Points on a hilly landscape, in no order, each with its height.
From any point a ball rolls to the lowest of the 2 points nearest to it. It stops when none of these is lower. Distance is the straight distance between rows; heights are no part of it.
miber: 117 112  89  96 106 136  87  97 120  70  69  85 102  87 127 103  71 123  90  81 145  75  91  82  99  81  height 5.63
Kulik: 128  58  84  91 131 112 128 116 105  48  78 143  55  78  84  70  98 142 105  99 131  80 112  86 118 130  height 4.87
Dugem: 161  71  72  78  94  85  92  92  89 115  72  80  57 116  62 129 124  98  98 126  93  67 126  86 106  91  height 2.06
gefir:  73  95 107 103 106  57  86 104 118  88 123 167 107  76 135 105 119  90 135  96  88 100  81 126 107 124  height 7.50
noruz:  86  81  78 116  69  77  66 108 134  88  92 149 113  70 131  69  93 111 156  89  76  85  58 121 111 130  height 7.93
golen:  59 113  83 117  68  80  95 111  95 101 128  93 145  98  97  71  98  73 109  63  58  88 101 108  49 148  height 6.35
dup: 116 110  74  47 134  67 146  61  70  84  97 140  56  96 119 157 155  92  98  74 112  88 108 131 137  79  height 8.70
zan:  81  87 100 119 100 132  94  80  88  82  85 130 112  65 151  84  85 131 124 110 111 127  22 114 116 100  height 2.78
Dig:  61 143  97  84  93  94 107  91  87  71 128 122  83  79 118 108  68  72 107  73 116  93 105  88 129  97  height 3.97
kuvof:  72 125  46 101  75  93  92  96 108  94 137  80 119 119  83  81  98  56 107  75  74  81 115 107  40 112  height 6.60
Gupa:  55 121 101  82  82  95  86  84  73  93 136  95  82  79  83 106  96  26  97  83  89 101 102  71 129  66  height 4.69
kud: 116 123 127 111  96 101 102 143  94  69 120  58 131 128  95 142  81  93  99  80  85  74 102  81  91 100  height 3.91
geze: 127 105 104  78  93 136  88  91  84 152  71  64  79  98  72  85  98 104  78 129 118 125 109  95 106  90  height 5.17
mov: 112  92  94  75  61  85  52  94 108  91  94  93  49 105  63 109  92  73 120  99 103  64  97  64 135  78  height 5.39
pudu: 128 110 114 124  62  97  70 109  98 176 111  76 112 126  64  96 125  84 104 117  66 106  98 129  83 129  height 5.32
buna:  96 130  62 119 101 105  82  96 108 145 136  98 112 138 128  84  90  73  53  78 105 123 104 144  54 109  height 1.65
ritab:  70  96 106 113 109 111 119  68 124 103  90  70 134  66 114  65  96 111  97 126 127 143 107 106  67  90  height 1.72
dus:  81 123  64  70 115  99 158  80  73  62  85  31  92 135  74  97 110  86  78  54 120 100 122  88 105  95  height 6.57
vok: 109  79  88  73 146 108 142  74  48 103  82 107  93  61 160  89 139  90  91  93 106 120 102 122  63 131  height 3.71
funo: 103 104 115  64 133  94 140  73  87  78  72  42  93 133  75 105 113 111  75  55 113  85 117  95  99  72  height 6.77
vagel:  53  86 133 113  61 125  94  76  86  54  85  91 110  98  69  54  84 109 133  98  92  85  62  61 144  69  height 6.85
ponak:  69 130  88 127  61  91  97 119 118 119 137  93 159 102  68 100  83  97 117 101  70 131 108 110  68 149  height 6.07
bon:  91 108 118  79 116 113  87 136  66 152 151 120 105 108 126 123  78  67  67  80  78 115  96 109 105  89  height 2.66
Sek:  60  95 117 107  59 108  96  96  98  73  89  88 108  70  87  72  92  99 131  96  93  74  91  69 107  95  height 6.58
dubet:  84 109 103 123  63 102  89 136 101 155 115  60 142 138  40  86 106 103 109 102  63 125  90 120  68 146  height 5.77
nulet: 124 102  89  65  95  87  94 117  93 101 130  77 118 158  62 156 111  57  53  94  78  92  89  96  59  90  height 2.96
Kuvap:  81 115 132  91 104  94 121  65  70 108 127  85 123 137 103 112 122  66  82 120  79 130  77 111  83  49  height 4.88
Bug: 123  71 111  84 132  94 114  82 143 138  93 119  82 134  61  71  96 129  79 133 115 107 114 102 107  83  height 7.56
dafo: 111 116 113  97 127 104 104 128 156 160 118 114 162 103  74 104 127 109 105 110  45 105 120  86  61  91  height 3.48
datol:  86 107 100 122 109 110 111  95  89  65  76 100  78  30 100 108 100 102 113 145 141 129 110  92 121 117  height 5.97
talig: 139 110  63  77  89  88  80  84  88 119  95  71  51 107  40 126 132  56  99 135  91  96 142  76 106  90  height 3.30
votid: 148  82 118 118  82  70  75 109 107 121  87 111  71 126  65  97 108 112  83 121 111 111 117 135 126 117  height 5.46
zages: 118 125  40  93  88  71  83 111  95  82 127 127  88 124  68 108 119  47 103  83  76  67 139  87  48 116  height 6.90
Tol:  66 107 133 156  89 112 117 115 113 106  99 119 138  67  81  76  81 135 102 110 117 136 113 124 104 129  height 7.05
Zela:  94  77 102 141 106  80  67 118 138  96  84 141 121  84 120  87  84 144 141 119  83 120  38 130 146 117  height 8.35
bura: 144  87 158 105  79  86  70 138  99 133  85  71 122 145  70 130 118 114  86 100  77  79 104 101 117  78  height 3.84
Segu: 111 137 103 107 109  91  76 140 104 120 150 136  91 133  96 140  69  62  66  90  96 102 106 107 116  83  height 1.64
sosug: 102  82 131 126  87 105  94 130 110 127  69 112 105  67  74  74  82 129 124 104  97 103 109 108 106 143  height 6.73
kozol: 103 106  74  65 145 107 125  87 119 106 102 129  83 128 137  88 109 106  92  76 114  94 107 123 100 106  height 4.68
Vepum:  95 132  93 135 104  88 121 105 125  72  84 112 132 107 132  92  92 148 123  77 148 104 114 137  83 147  height 7.39
gud:  88  95 114 140  47  56  98 101  66  69  81 117  69  95  92 120 104  89 127 131 112 111 106 103 137 136  height 6.74
dogu: 113  91  45  73 121  92 129  97 107  81 105 130  55 123  86  76  80 100  72  86 108  63 148  58 105 124  height 6.30
zifa: 105 112 146  89 125  91 116 104 107  78  91  93 126 132  98 114  93 146  91  80 131 100  81 106 114  59  height 7.26
zag: 103  95 106  63 143  81 123  92 103 129 129 140 116  90  90 107 123  63 107 125  80 100 114  97  68  69  height 2.45
gofu: 101 109 115 143  87  96  84 117 127  71  78  74 146 135 140 119  81 150 105  84 127  91 100 124  78 112  height 7.54
Nad:  89 117 118 111  84 121  96 142  92 126 135  89 165 121 102 145 112  84 100 106  48 121  72 110  59 111  height 4.21
Godi:  50 135 111 128  55  85  92  95  87 105 137  95 149  76  78 125  78  73 124 116  69 103 104  83  90 108  height 6.32
Ris: 115  90 105  93  76  81  95  99  81 108  77  53  98 147  81  71 114  88  91  87  91  81 109  90  77  84  height 7.06
Mivef:  98 107 106 129  91  81  94 109  80  82  84 102  96  68  85 123 105  94 121 160 113 124 121 113 109 126  height 6.31
guv: 103 123 113  90 105 107 101  75 111 114 119  67 140 144 126 119 125  84  82  93  96 101  87 113  58  51  height 4.67
Vid: 145  92 119  80 121  83  99 150 113 125 115  95 126 153  80 125 119 121  81  79  73  58 107  88  93  82  height 3.16
vipi: 126  89 113 129  83 134  91 104  75 128  69  69  91  76 119  85  86 109  81 124 126 127  89 111 103  89  height 4.76
kabu: 113  92  80  85 101  91 112  93  78 105  91  69  92 106  93  98 119  70  89 116  97  99 116 108  53 118  height 6.84
ros:  94 131  87  77 122  88 109 111  96  96 149 140  80 115 112 126  73  77  62  66 132 109 118 114 148  96  height 2.92
dinup: 121  93  38  81 137  74 131  56 116 104  93 120  55 121  93 103 148  84  82 119 103 103 157 103  78  87  height 8.03
papuv:  93 124 134 110  87 118  87  94  90 113 133  68 157 127 135 151  99  75  99  93  75  93  83 106  44  77  height 4.47
nud: 110  65 105 110 143 127 129 112 100  79  77 134  82  62 114  66  80 146  78  97 156 123 109  97 114 123  height 4.14
Lodu:  86 112 112  79 132 101 110 116 111 103 138 119 121  74 104 106 107  86  96 103  97  95 108  82  73 100  height 1.84
lopuv: 101  96 109  70 100  76 111  70  70  78  72  66 103 140 112 102 128  89  90  62  97  74  90  83  85  75  height 6.94
femol: 129  63  72  79  93 102  70  86 106 112  72 103  23 102  50  92 114  90 127 108  89  57 120  60 135  92  height 4.08
fimir: 117  93  90 108  84 127 105  96  87  61  64  58  72  76 100  90  75 120  81  69 131  75  97  59 111  94  height 5.93
mapu:  73 120 107  90  87 119  97  88  87 116 122  72 109  96  88  97 100  52  92 108  87 133  95  86 106  62  height 5.09
bevav:  88  86 173 107 101 126  98 128  67 140 129 101 108  88 123 103  86 100  81  89  81 115  64 107 117  92  height 3.42
puzit: 136  81 147 107  51  79  54 125  92 156  75  87  99 126  64  96 129 120 123 114  91  94  97 115 115 125  height 4.60
bezo: 104 130 118  90 113 102 101 145 104  66 117 107 135 100 113 146  81 103  98  45  91  59 114  70 106 115  height 4.32
bimav: 154  92  55  75 152  93 139  69  92  86  87  99  68  97 110 129 127  97  81 103 111 109 140 114  88  89  height 8.21
Kezar: 109  96  66  69 130 125  97  80 122  87  86 105  85  88 132  90  94 114  91  79 114  88 103  87 120  77  height 5.25
Sakav: 100  65 134 116  75 125  94  68  48 101  78  73  82  78 152 113 106  85  87 121 101 121  65 117 113  77  height 4.20
Sig:  77 106 130 101 108 111  87 132 126 111 112 124 116  95 131 111  72 120 102  43  76  69  93 103 110 102  height 4.92
nizez: 108  86  94 122 105 106 110  75  68 107  66  75 106  85 168  84 115 115  81  93 119 131 101 138  59 127  height 3.20
Zopi: 108  87 115  85  89 138  71  84 121 163  88  82  77  95  63  47  98 113 102 109 103  85 103  76 100  96  height 5.69
gimi:  74  94 166 107  94 114 113  94  79  66  89  70 108 120  72 100  71 125  96  96 108  93  68  76 136  60  height 7.07
Vivig:  90 110  48  72 110 112 116  81 131  77 107 116  77  95  94  79  87  90 105  68 109  72 126  53 102  99  height 5.80
nozu: 126  90  89  80 140  72 119  79 125 127 103 124  79 130  72 110 108  93  63 136 107 110 140 104 111  69  height 7.78
Fuvo:  94  72 119 108  90 136  80  79  76  87  81 105  95  65 130  98  95 100 127 134  97 123  32  92 130  72  height 3.52
Bidi:  88 119 104 138  44  90 118  68  69  25  95  85 103 108 125 134  86  83 142 115 114  78 122  88 110 106  height 7.19
pokol:  63  95  95 113  48  90 100  59  78  24  73  88  83 102 105  87 113  93 151 113 104  74  89  75 115 105  height 6.92
sedo:  87 117  79  73 138 117 154  69  78 119  94 118  85  93 164  86 126  92  89  71 107 109 100 127  86 112  height 4.13
zun:  91 104  84  89 123 108  96  71 149 107  96 109 104  78 143  71 114 112 109 130 121 133  85 134  84  90  height 2.52
vip: 101 102 117 108  97 102  66 127 126  96 115 151  98  47 131 120  81 104 116 128  86  88  84 101 114 111  height 7.10
bek: 104  63 109 127  71  55  85  86  77 103  70 119  55 101  91  94 120  98 108 117 115 115  90 124 136 115  height 6.27
domu: 112 101 136 126 112 108 105 104 117  73  75  91 128 133 143 118  87 173 117  94 113  99  68 120 107  81  height 7.41
depag: 107 101  96 121  72 119  60 128 100  91 105 136  79  48 128  93  66  98 116 102 114  76 101  99 119 142  height 6.65
Vamul:  88  98 103  55 131  79 132  61  88 105 110  90  92  74  78 118 136  65 107 130  75 106 103  82  85  61  height 3.02
Vod: 100 121 108 111 117 102 103 139 117 145 133 116 150 112  83 116 130 103 101 132  39 128 102 116  52 125  height 3.89
Vek: 129  80  57  64 153  89 136  47  65  89  80 107  38  82 108 133 148 102  99  92  89  86 108 113 105  90  height 8.41
terig:  94 120  93 129  98  97  93 102  84 116 106  80 121 128 161  96 106  93  75  84 105 121  88 144  61 147  height 2.56
rogil:  56 118  95 159  89  82 105  93 118  79  94 114 146  60 115  83  70 138 120  91 130 125 117 134  94 139  height 7.21
bena:  98  82 108  95 101  82  79  97 127  87  89 130  86 110  69  77 106 129 126 128  88  95  79 100 144  79  height 6.72
Nam:  98  81 105 108 117 129 120  99  84  71  85 124  96  63 143  71 106 130 106  74 129 107  71 116  99 114  height 3.54
lomev: 131  61  72  89 132  97 118 128 111  81  73 120  65 111  83  77  69 137  91  96 106  44 142  46 107 115  height 5.68
biru:  66 119 119 118  92 115  87 109 140  82 110 123 133  78 154 116  58 149 127  62  76  92  57  94 122  78  height 5.41
tagi:  99  88  65 105 108  98 131 110  76  94  95  64  69 108  58  78  94  71  75 110 111 119 128  83  76 132  height 6.61
Ruk: 106 102  74 121 117 102  98  94 148 125 123 131  94  84 118  92  89  98  89 145 129 126 135 129  92 106  height 1.82
sebil:  95 106  80  79  83  85  87  46  89 122  99  69  81  98  51 100 155  56 118 131  85  90 115  74  92  54  height 3.74
subu:  95  76  99 103 121 107 131 113  91  59  72 106  76  37  68  74 103 113 123 117 125 101 121  58 104 124  height 5.55
vib:  91  95  74 103 106 122  79  91 110  80  89 144  79  87 152  65  69 125 104  96 126 142  29 132 154  84  height 3.80
Gur: 112  55 116  75 143 100 100 107 142 133  88 132  90 107  87  61  96 142  97 115  95 114  74 113 134  78  height 7.23
Tetug: 109 100  75 121  60 120  68 114  93  68  93 115  67  63 147 113  72 113  90  85 138 107  70  96 153 111  height 5.98
duvu:  90  91 151  89 133 116  98 111 142 118 104  91 164  97  91 114 110 131 112  99  52 102 105  85  97  62  height 2.91
sela:  99 135  79 128 104 111  70  97 143 138 125  90 118 113  98  96  59  86  71 113 133 124 129 129  77 103  height 0.31
Siba:  93  95 102  98  80 113  92 104 101 119  95 100 104  69  84  47  93  91 112  93  83  80 111  73  93 112  height 6.23
rabas:  69 103 132 117 119  93 115  98 125  98 112  86 151  75 119  94 103 122 112 118  83 109  94 105  69  92  height 2.31
zumiv: 108  86  78 119  81 138  67 105 115 118  96 130  47  82 137  73  45 122  84  98 131 121  77 124 147 107  height 5.04
Lasak:  90  93  78 101 102 118 140  92  69  77  88  48  64  87  86  58 105  83  75  61 108  97 124  61 101  95  height 6.29
tasa: 141  99  87  69  89  99  94 169  93 125 128  78 110 159  44 136  94  85  80 107  65  85 108  88  83 103  height 2.29
nuku: 108  87 120  84  66  70  56 113 109  90  94 118  86  95  63 117 118 103 148 134  92  81  89  83 135  89  height 6.16
Guli:  89 102  88  80  93  91 115 150  59  64 139  58 111 145  66 163  96  73  71  84  85  93  83  79  88 106  height 3.45

Where does a ball stop that starts at each point below?
Vivig | sela
biru | tasa
Bug | Dugem
guv | ritab
fimir | sela
domu | zan
noruz | zan
pokol | zan
gofu | zan
